The views of a scene show one set of named points, each view turned or mirrored, shifted and resized as a whole, with a little noise and some points left out.
(in the rows, 128 means zero)

Scene 1
View 1
(18): [118 149 117 132 137 143  98 171 129 116 138 148 130 101 117 119  73 125
 170 156 166  71 157]
(19): [150 170 113 127 180 122 100 154 123 137  97 143 117 116 118 118 157 119
 152 167 120 150 183]
(98): [117 123 139 167 107 157  73 164 132 114 150 148 165 130  94  67   4 181
 115 114 213  39 133]
(190): [130 145 118 141 150 145  81 157 128 123 132 142 131 150 108  98  99 145
 123 137 173  91 151]
(101): [182 153 104 134 173 156 142 149 120 165 108 146 102 138 139 150 182 120
 189 164  86 129 165]
(83): [127 162 127 117 172 108  60 164 119 113 118 140 139  90 122 101 122 118
 144 165 161 127 179]
(168): [160 139 140 125 156 124  61 158 108 133 133 134 158  81 142  99 113 138
 160 155 146 104 163]
(65): [103 166  81 114 166 149 106 165 140 108 132 146  79 172 107 144 144  97
 146 162 167  95 158]
(63): [196 104 126  91 162 166  70 157  94 154 182 124 123 113 198 165 195 102
 217 169 112  67 129]
(114): [179 138 164 148 153 116  58 153 103 151 114 137 183  63 136  71  95 171
 147 145 135 125 170]
(220): [136 189 119 148 179 101 112 154 128 133  68 150 132  89  93  94 122 134
 141 165 119 173 204]
(145): [183 132 134 159 149 156 106 146 114 161 117 144 147 130 131 102 115 165
 150 136 122 109 154]
(84): [168 134 125 146 142 163 120 156 119 154 131 147 133 125 132 124 112 147
 174 145 126  85 147]
(80): [143 184  86 143 177 144 164 155 139 148  79 158  84 149  97 146 159 115
 167 169  98 150 183]
View 2
(84): [113 122 124 110 129 126 146  99 147 134 108 158 121 122 132 128 131 128
 118 146 126  94 137]
(190): [100 117 136 108 131 112 136 104 150 108 123 127 123 133 119 116 122 123
 118 129 116  96 140]
(98): [ 71 113 133  86 108 103 136 122 172  91 108 106 112 145 120 133 116 123
 113 146 118  52 149]
(65): [110 115 143 135 130  99 139  88 129 116 138 139 122 110 101 121 116 131
 124 129 117 124 120]
(114): [123 131 136  79 141 143 155 112 156 124 113 132 129 147 155 114 160 110
 118 130 116  77 143]
(19): [131 121 136 120 143 128 149  93 134 130 132 148 132 124 137 110 147 111
 130 117 113 123 128]
(101): [134 122 122 131 141 131 148  86 132 152 117 181 130 109 134 118 137 123
 125 134 126 130 130]
(168): [125 133 144  89 142 131 154 104 145 122 119 132 124 132 138 119 149 124
 116 136 118  86 129]
(80): [123 104 121 148 128 117 144  86 133 140 133 171 130 112 133 119 136 102
 146 120 116 141 129]
(83): [124 124 148 103 138 123 151 100 140 115 134 123 126 132 135 114 149 112
 127 121 110 101 125]
View 3
(18): [121 143  88 118 119 160 142  99 128 150  99 108 147 124 132 100 106 141
 152 107 145 154 133]
(63): [ 92 130 135 163 118 171 139 136 170 131 118 124 195  93 109 181 117 132
 116 123 129 134 132]
(220): [157 134  94 110 144 140 134 126  91 142  79 105 117 126 168 135 110 121
 182 115  98 133 184]
(98): [132 144  57  68  61 143 127  71 131 136  80 113 149 141 143  64 103 136
 144  83 178 144 106]
(190): [140 142  96 110  86 143 143 109 128 140  80 126 148 126 153 106  97 136
 154  91 131 137 129]
(19): [144 133 115 133 132 145 142 134 112 141  89 118 137 116 157 149 107 127
 166 112  96 131 167]
(80): [143 110 121 145 124 140 154 149 106 177 119 117 125 117 167 131 109 141
 185 123  73 133 162]
(83): [141 152  96 118 133 152 139 112 116 126  70 115 139 122 147 132 103 126
 158 101 125 139 163]
(65): [134 143 124 156 111 152 175 125 130 164  96 134 141 118 148 104  86 157
 166  93 106 152 131]
(168): [129 140  90 110 124 154 125 110 126 125  85 108 153 118 137 138 115 122
 146 111 138 136 155]
(145): [131 115  96 100  85 138 119 122 128 138 104 114 154 121 152 140 121 121
 147 115 124 119 142]
(114): [135 137  78  83 116 146 103 106 121 109  74 103 153 123 145 151 124 105
 140 115 145 123 166]
(101): [125 106 127 146 116 146 141 151 127 161 128 117 152 107 150 162 119 133
 159 132  87 126 153]
View 4
(65): [150  82 168 108 112 148 143  97 100 203 154 158 123 139 148 105  89 114
 150 101 141 115 127]
(19): [142 103 139 122 140 104 126 109 111 142 130 152  92 126  98 115  91 107
 115 121 114 136  88]
(168): [134 124 181 107 157 104 124 132 122 116 145 158 134 169  96 158 125  91
 156 120 111 138  74]
(98): [145 157 176 110  89 175  83 148 161 150 168 175 157 223 167 210 138  98
 252  83 109 122  71]
(101): [153  96 151 129 134  82 134 124 119 160 125 173  87 130 101 125  90 144
  82 165 130 132 143]
(63): [143  90 240  92 183  79 174 142 102 140 137 166 168 172  77 143 128 140
  90 174 146 124 162]
(190): [148 126 163 112 111 153 108 122 132 155 144 157 141 170 138 148 105 117
 177  94 113 121  91]
(220): [135 114 106 136 131  99 105 105 119 131 134 153  57 120 105 121  93  78
 135 108 100 147  46]
(84): [146 121 168 123 129  99 118 142 137 146 140 180 107 167 115 168 117 122
 139 147 123 135 117]
(18): [139 112 177 110 124 125 128 129 122 168 161 174 120 176 140 162 126  89
 184 118 130 129 100]
(145): [149 136 156 126 124 109 102 145 147 125 126 170 116 173 108 171 109 138
 137 137 104 130 103]
(80): [153  89 113 139 108 100 125 104 119 185 130 170  50 111 127 107  74 124
 101 136 130 131 122]
(114): [132 146 162 117 157  97 103 146 139  82 132 158 125 178  82 179 131  91
 158 123  87 146  47]

In a view up to two points have been moved. Name them for each view, in the order of its rows, or write -.
view 1: (83)
view 2: -
view 3: (168)
view 4: (84), (18)

Scene 2
View 1
(2): [129 159 164 122 118  69 143  74 135 130 185 159 150  98 134 103 123 141
 116 154  82 153 143]
(251): [122 171 147 105  99  88  75  97 136 119 136 188 133 150 148  88 114 123
 150 100  49 121 141]
(261): [144 153 163 138 126  58 160  93 140 144 176 155 146  84 145 103 104 149
 108 134  97 138 136]
(274): [126 143 180 154 121  73 179  94 151 121 202 144 139  96 151 126 123 150
 117 114  72 116 144]
(181): [115 158 172 125 104  70 130  76 140 121 196 165 138 123 140 113 136 138
 126 129  48 142 147]
(242): [154 151 156 157 143  99 185 117 154  98 133 148 146  91 171 116  82 143
 141 117 124  83 134]
(75): [137 186 126  99 103 107  55 111 137  89  78 198 131 172 163  78  78 114
 173  91  62  95 135]
(269): [148 156 136 137 159 125 157 113 139 106 106 158 157  85 154 101 101 130
 153 149 142  98 133]
(232): [140 148 151 152 150 110 175 116 151 104 132 149 148  90 161 114 106 138
 147 120 120  84 135]
(100): [102 143 163 140 132 116 129 107 141 121 161 163 139 113 148 114 158 129
 152 105  70 103 147]
(249): [137 152 157 142 138  99 167  98 146 105 154 151 149  95 153 113 112 138
 137 141 106 110 139]
(272): [128 160 176 131 113  75 173  62 148  95 203 147 150 107 139 124 116 146
 125 172  76 145 148]
(211): [127 148 165 154 140 119 185  99 158  76 160 144 146 105 160 133 118 140
 155 134  97  89 144]
(93): [126 153 153 138 155 131 184  79 145  79 153 145 163  86 141 125 132 131
 157 190 126 118 146]
(33): [114 145 147 136 144 126 118 124 139 126 123 170 139 111 155 100 143 125
 160  92  89  86 142]
(230): [138 164 149 130 142 122 165  86 146  71 133 154 156 108 150 113 102 132
 162 174 117 111 141]
(151): [134 163 164 121 107  59 130  80 140 127 179 166 143 115 141 103 111 141
 119 133  64 145 140]
(51): [126 136 168 162 140 104 180 116 153 116 166 145 139  92 161 125 126 145
 136  98  92  86 140]
(89): [124 168 166 127 110  96 152  66 150  63 175 155 147 135 148 125 108 135
 154 164  66 126 149]
View 2
(93): [141 131 139 155 123 146 119 121  99 147 110 118  81 112  93 131 138 184
 162 157 119 119 118]
(249): [155 122 109 147 139 161 124 114  92 150 107 119 106 120 105 121 153 177
 122 155 128 138 122]
(151): [164 109 117 168 163 146 127 103  91 129 117 122 134 126 111 118 139 162
  68 142 115 132 122]
(2): [160 103 121 172 164 146 113 109  91 133 113 121 119 126 107 121 130 167
  87 137 109 121 112]
(211): [148 136 129 152 130 160 129 109  83 145 108 122 121 118  99 116 157 184
 138 169 141 147 140]
(232): [154 130  94 128 125 173 128 117  91 163 101 115  95 120 103 122 168 177
 134 160 141 147 129]
(33): [153 130  97 111 125 153 127 103  93 152 106 114  71 128  88 131 170 143
  86 153 134 153 163]
(181): [156 113 141 177 168 132 116  97  83 115 118 127 131 129  93 119 129 156
  66 145 116 130 143]
(75): [161 146  99 103  97 127 201  94 122 125 134 120 113 118 131 153 186 122
  36 153 125 161 160]
(251): [161 124 111 132 136 129 156  93 102 120 125 121 117 127 110 137 160 130
  34 145 120 147 156]
(230): [147 137 130 146 111 145 145 116 106 143 117 120  98 111 112 135 154 178
 145 158 122 129 118]
(242): [158 131  87 132 124 180 136 116  90 166 101 117 115 118 116 116 171 187
 138 163 143 152 119]
(51): [154 125 100 141 146 176 105 109  71 161  95 118 109 127  88 106 162 178
 121 165 147 156 148]
(274): [159 112 115 168 168 169  98 106  69 144 100 123 133 130  93 101 145 182
 103 158 138 145 136]
(261): [166 101  95 163 166 165 111 116  86 148 104 119 125 127 113 112 141 175
  93 140 117 129 106]
(100): [150 126 119 135 146 146 112 100  82 139 107 116  89 130  77 123 154 150
  85 156 135 148 165]
(269): [154 130  90 120 109 164 139 123 108 164 105 111  73 116 114 136 164 169
 139 148 123 134 111]
View 3
(230): [130 124 147 137 152 107 127 123 117 163 164 160 125 121 103 140 133 126
 153 135 121 130 128]
(261): [141 102 142 140 129  85 141 119 139 148 144 137 120 110 104 111 151 142
 161 143 122 103 117]
(89): [134 115 146 153 139  89 126 140 129 158 145 163 119 115 113 139 138 118
 129 144 112 128 126]
(249): [138 121 139 129 139 101 132 123 124 155 155 145 118 111 105 125 140 133
 157 135 122 117 125]
(51): [147 138 125 114 126 102 134 132 119 151 148 133 107  97 111 116 146 129
 153 131 122 110 128]
(242): [142 138 132 114 135 102 134 121 119 167 161 142 119 115 102 123 144 137
 164 138 129 103 127]
(100): [142 126 126 124 141 104 125 151 130 133 130 132 124  96 104 127 143 130
 142 124 110 125 131]
(232): [140 138 132 112 140 109 132 124 116 161 160 142 119 112 104 126 140 134
 163 132 126 113 130]
(251): [138 118 127 136 150  94 122 165 151 140 119 140 155 122  86 148 151 143
 137 142 107 110 130]
(33): [142 138 120 108 150 114 124 151 128 139 138 130 136 106  92 134 143 138
 154 122 114 120 134]
(272): [137  96 150 163 127  79 136 127 136 147 140 153 109 104 119 120 142 122
 135 144 112 123 118]
(2): [138  94 146 152 136  85 137 126 144 140 137 142 124 108 104 118 146 136
 152 140 114 117 118]
(269): [133 130 139 116 158 118 131 118 115 159 168 145 133 121  92 134 136 140
 174 127 126 122 129]
(75): [135 139 124 121 165 106 112 175 146 158 129 152 175 142  73 171 150 146
 138 146 112 107 138]
(151): [139 100 142 150 132  81 133 138 147 145 131 142 129 113 103 123 150 136
 143 145 113 109 118]
(93): [131 118 150 140 151 110 131 114 110 152 167 157 110 108 112 128 127 121
 156 124 120 143 126]
(274): [146 118 134 134 117  83 137 129 131 149 139 136 104  96 117 109 151 127
 144 140 118 106 121]
View 4
(75): [ 92 174 140 141 164 148 143 139 187 135 157  75 149  95 183 174  99 151
 120 125  92 135  89]
(33): [122 156 120 126 145 156 121 121 132 126 147  64 160 131 168 134 103 156
 117 141 131 132 128]
(89): [121 121 133 110 156 164 116 106 145 159 157 126 158  96 184 146 138 168
  87 142  94 138 161]
(151): [110 107 136 117 130 154 111 121 134 132 130 109 167  87 172 149 150 160
  86 129 113 116 137]
(211): [130 141 129 111 147 165 120 105 134 138 166 116 157 128 177 109 118 180
  93 149 124 138 169]
(232): [125 145 127 123 145 157 123 121 134 112 158 109 151 129 167 104 112 183
 103 139 140 140 152]
(249): [126 127 127 119 145 157 116 117 130 122 150 117 153 115 167 117 127 177
  98 135 130 137 156]
(93): [144 122 109 114 171 161 108 107 117 137 153 129 140 116 163 117 124 178
 103 138 121 163 182]
(51): [124 137 132 113 127 163 118 111 125 122 155  97 169 137 171 103 120 177
  92 149 143 122 156]
(100): [125 136 123 115 139 162 114 109 122 143 143  69 171 126 172 140 119 151
 103 146 124 123 143]
(2): [120  99 126 117 137 154 104 118 121 130 124 116 162  90 167 143 153 162
  89 126 120 126 149]
(272): [124  94 132 105 139 163 103 103 123 150 138 130 165  93 177 141 159 165
  76 138 107 126 169]
(181): [114 104 134 109 132 162 105 107 128 155 130  97 175  91 178 161 153 149
  82 137 103 115 147]
(251): [101 141 137 129 145 151 124 128 155 140 136  73 165  93 178 173 126 144
 105 128 100 120 107]
(274): [120 112 139 108 116 164 109 107 122 130 143 111 175 117 173 114 146 172
  77 145 132 111 158]
(242): [119 146 136 124 139 155 129 125 143 108 164 126 151 125 169  96 115 193
  97 137 140 138 148]
View 5
(272): [192  98 144  99 117 129 114  88 115 146 146 124 129 147 133 183 159 167
 151 166 162 136  74]
(230): [118  96 117 115 118 144  83 140 154 163 150  97 137 137 142 181 151 156
 135 140 163 164  85]
(89): [158  97 133  91 119 118 105 124 137 135 163  97 132 158 130 175 149 153
 144 162 168 143  78]
(2): [190  96 142 126 114 138 128  99 122 160 133 132 152 127 129 173 141 167
 144 143 156 145  69]
(269): [104 100 107 146 113 155  84 150 149 186 131  99 151 111 146 161 143 152
 126 111 158 171  89]
(242): [113 116 122 149 108 134  72 132 112 181 132  91 139 116 160 140 143 134
 141 136 154 148 107]
(151): [194  99 147 124 111 121 136 108 119 148 140 121 158 132 124 156 124 151
 143 152 154 138  69]
(211): [131 108 113 115 115 131  78 129 112 161 141  90 120 141 145 148 170 148
 137 138 172 141  96]
(33): [149 100  99 135 113 133 122 155 113 164 126  94 147 121 122 109 146 148
 116  90 180 145  76]
(93): [126  94 110 109 120 160  78 122 143 171 138 107 122 138 144 192 183 175
 135 129 172 160  82]
(261): [179 108 145 145 108 139 114  95 109 174 124 130 153 112 140 159 135 153
 147 143 147 140  80]
(232): [120 107 112 143 111 140  83 137 116 179 127  95 138 119 151 139 152 144
 132 120 163 149  97]
(181): [209  94 140 103 116 117 145 107 115 135 145 119 145 148 114 156 142 161
 140 147 171 133  61]
(251): [177  95 128 120 109 105 158 160 140 134 156  96 176 138 105 124 100 136
 121 125 166 145  60]
(100): [170  95 107 114 114 127 127 138 107 153 131  98 139 136 117 121 158 156
 122 105 186 136  72]
(75): [132  95 117 125 108  93 147 205 168 133 173  69 192 138 103 114  71 115
 111 123 162 161  68]

In a view up to two points have been moved. Name them for each view, in the order of its rows, or write -.
view 1: (181), (272)
view 2: (211)
view 3: (242)
view 4: -
view 5: (33)

Scene 3
View 1
(210): [124 129 119 145 142 115 173 145 115 136 150 122 141 115 110 144 196 116
  89 161 125  87 120]
(165): [ 97  90 166 134 116 116 151 127 110 164 145  95 132 101 106 124 154 117
 149 161  84 137 130]
(133): [167 156  74  51 142  77  62 159 118 109 103 169  87 106 136 120 115  95
  99 141 152  99 108]
(5): [130  88 171 112 107  63  91 127 168 122 144  72 127 119 116 179  87 147
  93 150 150 119 165]
(103): [118  91 136 122 123 107 131 131 106 163 132 128 121  94 118 118 133  87
 148 150 104 152 139]
(217): [171 103  44  86 138  71 125 161 124 110 137 150 126 124 111 138 138  83
  47 146 176 124 173]
(140): [153 137  56  74 147 104 116 160  82 133 113 179 102 103 122  92 163  68
 110 146 122 122 107]
(64): [160 110 105 108 136  80  92 139 137 131 116 153 110 105 138 147  94  86
 101 138 165 126 156]
(227): [150  76 151 140 120  58  98 126 175 130 134 111 130 117 131 187  65 113
  88 137 185 127 193]
(24): [101  99 136 101 112 100 158 144 109 133 165  65 143 117  83 123 186 142
 105 176  87 122 124]
(229): [ 92  72 163 146 116 112 170 126 113 162 161  78 146 110  95 134 165 121
 132 165  88 144 148]
(255): [ 96  85 170 172 123 124 178 125 114 172 149 102 146 102 112 141 167 110
 144 158  94 130 138]
(201): [109  87 132  70 102  85 121 140 109 134 154  69 124 114  86 113 147 133
 120 166  86 151 137]
(13): [128 133 105  99 136 109 142 152  96 135 135 127 123 105 109 114 183 109
 110 161 105 108 101]
(119): [117 122 186 121 117  85  98 126 146 131 132  87 116 104 124 160 114 149
 125 156 120 100 118]
(39): [118 147 150  68 124 105  73 134  99 144 109 129  83  88 130  99 123 114
 176 152  79 121  73]
(14): [184 131  85  73 139  57  52 147 146 105 103 167  92 111 146 151  70  90
  81 130 191 110 150]
View 2
(119): [129 149 152 117 128 105 144 168 125 113 151 121 126 118 153 108 123 104
 129 147 113 121 171]
(13): [154 134 125 133 152 110 132 130 110 118 133 124 152 143 116 106 122 115
 130 129 143  95 164]
(14): [103 102  93  91 132 105 120 164 145 112 117 102 139 178 154 100 146  83
 124 172 134 114 135]
(5): [127 135 155  95 122 107 143 171 127 114 150 121 129 137 156 115 136 118
 113 181 105 137 163]
(217): [129  89 108 110 142 111 115 141 127 123 124 125 152 175 115 127 147 115
 118 179 142 114 132]
(255): [135 144 163 146 133 120 169 136 109 128 153 140 135 107 118 129 123 120
 111 125 137 115 176]
(229): [142 145 169 132 131 122 166 137 105 126 156 141 132 113 119 127 126 129
 104 142 128 122 178]
(140): [136 115  92 126 152 116 131 122 118 117 112 116 157 171 114  99 133 100
 124 129 159  86 151]
(39): [139 164 116 113 143 114 164 128 111 104 127 111 142 146 147  74 119  96
 121 110 137  85 185]
(133): [131 115  93 107 145 103 115 150 132 110 119 104 149 171 139  94 133  92
 135 148 139  97 144]
(227): [ 97 112 145 101 116 110 146 175 138 124 143 123 123 140 153 129 145 106
 109 185 117 142 150]
(24): [172 147 155 125 148 112 141 130 101 115 152 139 151 131 113 113 124 138
 118 149 122 109 174]
(201): [160 151 144 102 140 118 155 124 102 111 143 127 149 153 126 100 133 130
 102 160 122 111 178]
(103): [124 139 133 123 133 122 170 128 113 121 135 127 139 139 126 109 132 108
 102 134 142 108 174]
(64): [106 112 115 109 130 110 139 156 134 121 126 115 136 158 141 112 141  94
 116 158 136 115 149]
View 3
(39): [172 131 139 102 149 114 178  89 123 105  99 119 147 153 132 117 140 123
  86  81 146 152 123]
(210): [168 132  96 112  87 125 173  86 142 110 134 109 133 114 119 144 121 139
 120 113 134 102 141]
(165): [179 121 109 116 119 145 183 103 151 111 114 107 140 120 141 104 123 106
 103 109 144 131 143]
(103): [160 114 120 109 131 134 161 105 140 112 125 116 135 126 148 110 119 115
  97 115 133 136 137]
(24): [175 135 106 114 108 151 191 104 154 100 105 110 151 107 127 123 122 141
 109 118 167 113 149]
(217): [121 125 129 110 108 119 117 101 127 108 153 134 126 111 131 153 100 176
  97 147 141  99 140]
(14): [122 136 167 118 124  91  89  93 121 116 149 145 114 137 107 140  96 155
  80 119 144 119 128]
(5): [160 142 153 137 106 134 125 111 165 117 124 126 117 113  95  96  88 116
  95 121 172 116 151]
(201): [162 133 128 116 131 150 172 115 148  99 102 121 152 113 133 112 118 142
  93 121 175 125 146]
(64): [138 125 146 117 120 108 115  98 133 118 145 132 116 131 123 125 102 135
  89 120 134 122 134]
(255): [183 119  98 118 105 147 182  98 158 118 124  99 131 114 140 102 119  95
 114 111 128 125 146]
(140): [137 120 120  93 133 105 153  85 105 101 135 127 143 138 147 160 132 168
  95 113 125 127 124]
(133): [133 140 153 105 131  87 124  86 109 106 132 139 131 146 113 153 118 167
  83 106 147 125 121]
(229): [180 121 103 124 104 157 179 106 166 115 120 103 136 105 137  96 112 101
 111 120 145 121 151]
(119): [177 144 143 129 109 122 153  96 154 117 114 118 124 130  98 102 109 109
  98  97 162 127 139]
(13): [163 130 109 103 115 121 177  89 127 105 121 114 143 124 131 141 130 148
 104 106 141 118 135]
View 4
(24): [125 116 113 155 115 135 139 130  85 128 152  98 128 119 120 132 109 128
 110 153 164  68 139]
(201): [132 125 104 142 120 113 130 140  88 147 147 113 137  98 127 133 122 131
 102 142 151  80 139]
(165): [140 100 130 170 111 127 128 125 110 125 141 126 126 106 136 144 108 122
 112 160 144  84 124]
(5): [152 156 103 133  85 142  86  98  71 134 149 135 123  95 119 139 118 111
 119 126 112 102 146]
(64): [132 152  98 149 119 129  92 125 117 135 132 146 118 103 120 100 103 105
 133 108 115 141 124]
(119): [157 139 121 144  85 144 116 101  89 127 148 137 129  91 128 135  92 118
 108 137 136 113 141]
(140): [107 131  99 160 152 118 137 161 140 138 129 123 128 115 118  76  91 119
 124 113 157 144 113]
(14): [130 181  82 128 121 130  87 128 112 145 133 149 122  97 113  80 101 104
 134  81 113 168 129]
(229): [138  98 127 173 107 138 114 112  98 118 147 118 116 117 131 154 117 116
 119 165 135  67 127]
(133): [125 168  91 132 130 124 124 143 120 147 133 137 134  95 118  73  83 116
 116  92 145 165 128]
(210): [119 121 115 170 118 160 129 117 107 107 144 103 112 138 109 107  87 114
 127 143 164 102 129]
(227): [147 158  95 145  96 142  61  96  87 128 141 146 109 102 115 130 125  98
 141 115  88 117 137]
(217): [ 98 166  64 142 147 131  90 143 105 137 136 113 111 130  92  74 120 106
 148  92 127 128 130]
(103): [135 108 120 167 124 117 118 136 125 132 133 136 124 102 137 130 111 116
 118 144 132 106 115]
View 5
(13): [146 142 158 163 159  89 112 126 111 122 127 123 141 117 143 123 124 161
 180 157 137 122  94]
(133): [114  98 187 167 140  92 109  59  97 144 102 143 168 173  70 124  99 217
 148 123 118 118 143]
(39): [ 93 114 105 145 119  75 110 146  75  87 154  86 132 141 113 138 127 189
 132 138 117 145 118]
(5): [ 91 106 163 175 113  92 158  98 164 132  73  95 110 148  52 152  70  61
 165  97 162 118 100]
(103): [119 134 126 121 139  98 125 130 132 126 104  75 112 101 131 134 123 136
 145 113 114 116  95]
(165): [121 141 120 140 131  91 130 157 134 107 120  74 104  96 142 138 125 100
 163 135 139 124  79]
(64): [118  95 191 135 136 132 116  67 151 160  68 113 131 159  62 132 107 160
 151  94 120 108 117]
(210): [159 141 185 162 161 119 111 132 146 132 119 130 130 121 138 117 137 120
 207 166 154 114  68]
(140): [149 134 173 142 167  95 100  87  95 148 108 132 160 126 138 110 128 232
 152 135 103 110 128]
(24): [137 162 143 187 148  55 146 150 125 116 120 108 130  94 151 134  98  94
 188 157 162 122  81]
(119): [ 90 102 144 168 110 100 134 130 138 107 116  96 112 154  69 145 100  91
 169 132 160 135  93]
(217): [158 135 218 164 175  97 134  47 148 186  49 145 157 121 109 116  89 166
 172 105 124  89 124]
(227): [101  95 182 140 122 129 148  76 187 160  41  95 102 149  44 145  82  75
 159  75 142 102  98]
(255): [127 140 131 123 138 118 127 156 157 118 111  75  94  98 140 135 135  88
 172 126 134 116  66]
(14): [107  84 203 153 134 116 122  33 133 167  59 133 152 179  38 131  87 190
 142  89 117 108 145]

In a view up to two points have been moved. Name them for each view, in the order of its rows, or write -.
view 1: (229), (39)
view 2: (119), (133)
view 3: -
view 4: (217)
view 5: (64), (255)
